Each scene shows the same named points in several views. A view is turned or mirrored, shifted and resized as a whole, has a little noise and may leave points out.
In the rows, zero is written as 128.

Scene 1
View 1
(127): [132 139 146 119 158 149  80 117 198 147 135 158 119 150 162 153 178  94
 140 115 142  83  89 139 132]
(141): [171 146 126 127 142 133 129 102 153 162 136 120 132  83 110 161 135 118
 146 155 163 131 130 114 141]
(89): [216 110 133 152 148 127 125 120 138 119 152 113 116  42  85 199  78 129
 142 170 152 168 154 128 150]
(231): [171 113 146 127 180 127  89 119 157 138 135 145 108 121 124 154 108 118
 120 150 145 113 109 123 152]
(115): [156 148 135 125 138 143 119 112 174 161 137 131 132  97 138 168 165 108
 156 141 154 114 116 126 133]
(59): [146 147 128 114 157 140 106  87 168 166 129 138 125 137 102 117 136 100
 114 128 167  96 108 111 153]
(136): [147 124 161 149 163 152  84 116 188  88 145 110 107 127 103 171 125 103
 106 121 149  98 125 163 155]
(96): [190 134 136 153 134 137 140 106 146 119 147  86 126  52  71 190 103 125
 134 164 165 149 160 136 153]
(148): [168 144 140 157 122 160 117 106 186 100 150  94 123  77  76 188 131  98
 130 123 162 129 149 161 145]
(232): [125 149 149 128 140 164  83 117 217 129 140 141 122 143 153 165 194  84
 143  99 145  82  99 157 130]
(24): [176 125 151 149 146 140 118 122 164 109 149  98 118  75 111 201 123 121
 142 157 151 133 143 150 145]
(131): [151 150 147 135 140 139 139 113 159 143 137  89 133  87 124 181 155 127
 149 163 161 115 135 133 142]
(51): [171 151 128 136 123 143 139 107 162 154 142 107 137  64 110 183 149 115
 160 154 162 137 141 126 135]
(230): [157 142 133 116 158 124 131 108 145 178 129 122 133 101 134 153 144 129
 148 168 159 114 119 105 143]
(195): [129 128 175 132 172 141  96 137 182 119 139 112 116 136 177 185 172 124
 143 151 136  81 104 151 136]
View 2
(51): [158 166 127  77 120 143 177  75 176 117 158  85  48 123  96 167 106 110
 162 142 142 151 146 131  75]
(89): [187 220  77 100 156 191 167 128 155 188 140  41  41 102 102 190 147 108
 143 138 112 198 133  63  45]
(148): [125 168 135  83 158 191 169  85 138 121 105  56  79 145 156 181 128 129
 135 160 136 174 156 112 144]
(24): [131 173  99 114 156 172 159 101 142 137 118  66  76 132  98 144 143 104
 158 155 129 185 143  93  95]
(59): [108 169 174  83  87 125 155  96 127 162 164 164 160 139 146 155  86 202
 148 169 131 126 179 147  53]
(136): [ 74 162 139 126 150 182 135 104  92 140  90 104 156 160 157 133 138 160
 148 175 130 181 171  96 121]
(115): [118 150 147 101 101 120 152  65 155 109 143 129  90 131 102 132  95 129
 179 141 151 149 160 135  57]
(195): [ 54 128 114 163 125 120 122  86 114 111 113 148 152 158  69  57 132 127
 198 173 143 162 162 116  74]
(127): [ 56 130 175 137  82 108 117  52 112  94 107 175 160 145 136  97  87 171
 195 145 161 157 183 133  52]
(141): [153 176 139  74 107 138 173  89 164 146 173 107  79 122 110 176  98 142
 153 148 134 137 151 132  55]
(230): [133 164 127  98  98 110 159  98 161 151 186 143 104 123  71 132 102 139
 175 156 131 130 154 137  30]
(96): [174 198  93  74 161 187 186 125 162 172 153  44  52 128 102 189 141 110
 131 161 114 167 133  99  99]
(231): [109 186 124 130 113 146 131 118 112 180 134 136 148 123 120 132 121 170
 163 157 123 178 164  90  19]
View 3
(24): [155 127 146 124 138 119 110 147 123 169 109 132 152 116 113 107 129 129
 107  97 146 161 124 133 106]
(59): [147 128 105 119 158 126 146 130 136 121 155 150 168 109 111 109 119  89
 138 112 131  98 105 169 105]
(141): [149 119 129 137 159 124 111 147 142 147 131 145 160 126 113  89 128 108
 104 115 137 127 106 158 121]
(51): [144 120 146 139 158 119  95 152 139 158 122 140 145 125 108  76 126 112
 100 107 133 139  99 148 123]
(232): [131 150 142 115 122 131 145 130  85 119 160 113 123 100 110 105 106  88
 157  79 130 127  66 149  99]
(195): [168 157 118 123  96 139 130 143  82 141 151 121 128 126 125 129 143 111
 141 101 148 137  91 141  96]
(115): [144 132 136 137 143 126 117 145 119 137 145 131 142 125 116  90 125  99
 117 106 134 127  85 156 118]
(89): [156 111 151 143 159 117 111 150 153 177  89 141 183 127 122 106 125 140
  71 109 155 171 150 141 118]
(131): [156 127 128 126 140 120  91 152 126 163 128 142 135 125 105  91 139 115
 116 108 136 136 100 143 111]
(96): [154 110 140 123 165 109  97 151 152 181  94 150 165 114 102  94 128 135
  95 105 142 158 141 138 109]
(231): [162 135 117 132 133 134 153 133 125 134 137 136 177 121 130 134 126 110
 115 110 153 131 127 160 104]
(136): [150 137 131  98 132 120 147 127 106 148 124 131 154  89 109 129 113 119
 146  82 142 145 126 138  83]
(230): [163 127 111 142 145 132 111 149 133 140 147 145 154 139 120 101 142 103
 109 126 140 117  98 161 120]
View 4
(51): [127 123 104 134 117 114 152 153 161 118 121 112 114  84 139 110 148 142
 106 152 153 140 100 156 141]
(131): [124 129 115 132 128 113 172 152 149 131 132 114 129  94 148 111 143 141
 109 152 145 130 110 158 116]
(89): [161  94  92 174 112  98 146 162 165 128  68 114 114  93 156 139 148 127
  55 141 154 140  88 150 132]
(24): [139 113  93 155 106 100 150 160 148 135  99 113 120 109 161 121 147 139
  90 139 140 133 113 155 118]
(230): [129 128 138 110 147 110 166 149 165 125 128 107 136  97 117 119 152 121
 109 147 146 125  96 132 124]
(127): [106 146 123  79 121  99 133 151 139 141 142 100 145 151 120 103 169 128
 155 124 110 112 138 115 112]
(148): [125 129  97 161  99 107 123 153 147 137 109 108  99 119 168 112 141 157
 103 132 150 135 133 172 114]
(195): [123 132 116 103 124  96 183 159 123 152 140 112 167 139 146 113 154 126
 130 136 102 109 132 124  88]
(136): [125 133 117 143 114  94 127 152 135 157 110 101 125 160 160 120 147 139
 111 117 129 114 150 148  81]
(115): [119 132 112 107 122 110 148 151 155 124 130 108 130 106 127 107 158 134
 129 144 135 128 112 137 132]
(141): [130 125 123 127 132 111 147 149 168 121 117 106 120  94 126 119 151 130
 102 145 155 132  99 144 134]
(232): [ 97 150 107  90 106 102 128 151 132 142 149 102 135 150 137  92 163 144
 164 125 110 116 153 132 110]
(231): [141 122 133 121 137  93 137 153 157 143  97 102 139 143 126 134 160 109
  98 123 133 115 115 115 104]
View 5
(141): [ 94 140 108  96 126 117 104 126  73 167 113 152  84  87  61 149  99 146
  94 153 130  97 108 171 155]
(195): [130 129 153 129 139 116  96 117 118 126  70  77 133 110  81 145  85 191
 101 168 104 142 144  97 118]
(115): [108 129 112 113 125  99  87 121  91 145 116 132 102  94  67 145  93 153
  99 169 117 114  94 139 142]
(148): [111 103 142  92 104 112 113 152 102 156  73 146 132  33  39 160  91 141
 105 138  71  63 100 179 169]
(51): [ 92 125 110  94 116 101  99 118  75 165 105 152  94  67  57 168  94 142
  70 167 119  87  91 173 154]
(131): [ 94 129 128 104 134 105 106 124  78 158  86 127 110  80  54 166  90 154
  60 159 121  93 116 149 144]
(232): [141 105 127 144 125  81  70 145 130 100 110  98 146  97  65 120  79 157
 140 164  71 128  80  95 136]
(96): [ 87 123 137  71 109 136 132 132  73 190  66 159  96  38  45 178 104 148
  76 139 110  61 131 210 170]
(230): [ 93 152 108 104 144 120 101 118  72 160 114 134  84 115  70 145  97 159
  88 158 149 117 125 146 139]
(136): [132 115 157 112 118 134 114 161 119 134  62 110 142  69  52 133  92 167
 149 124  69  96 138 141 154]
(59): [110 150 103 117 153 125  99 166  83 137 127 142 102 123  51  99  94 141
 152 119 120 107 116 138 156]
(24): [108 117 148  89 104 126 119 120  97 169  63 131 114  48  60 173  96 167
  89 158  97  93 130 176 150]
(231): [125 146 133 103 122 150 114 131 100 159  92 127  92 104  79 127 105 177
 156 138 116 129 152 158 144]
(89): [ 96 129 139  60  85 152 135 107  81 208  66 168  75  36  70 184 110 167
 100 156 115  86 140 230 165]
(127): [139 126 119 141 131  98  74 136 122 110 121 101 123 119  76 110  87 169
 154 161  96 145  99  97 128]

In a view up to two points have been moved. Name them for each view, in the order of its rows, or write none.
view 1: (195)
view 2: (141)
view 3: none
view 4: (24)
view 5: none
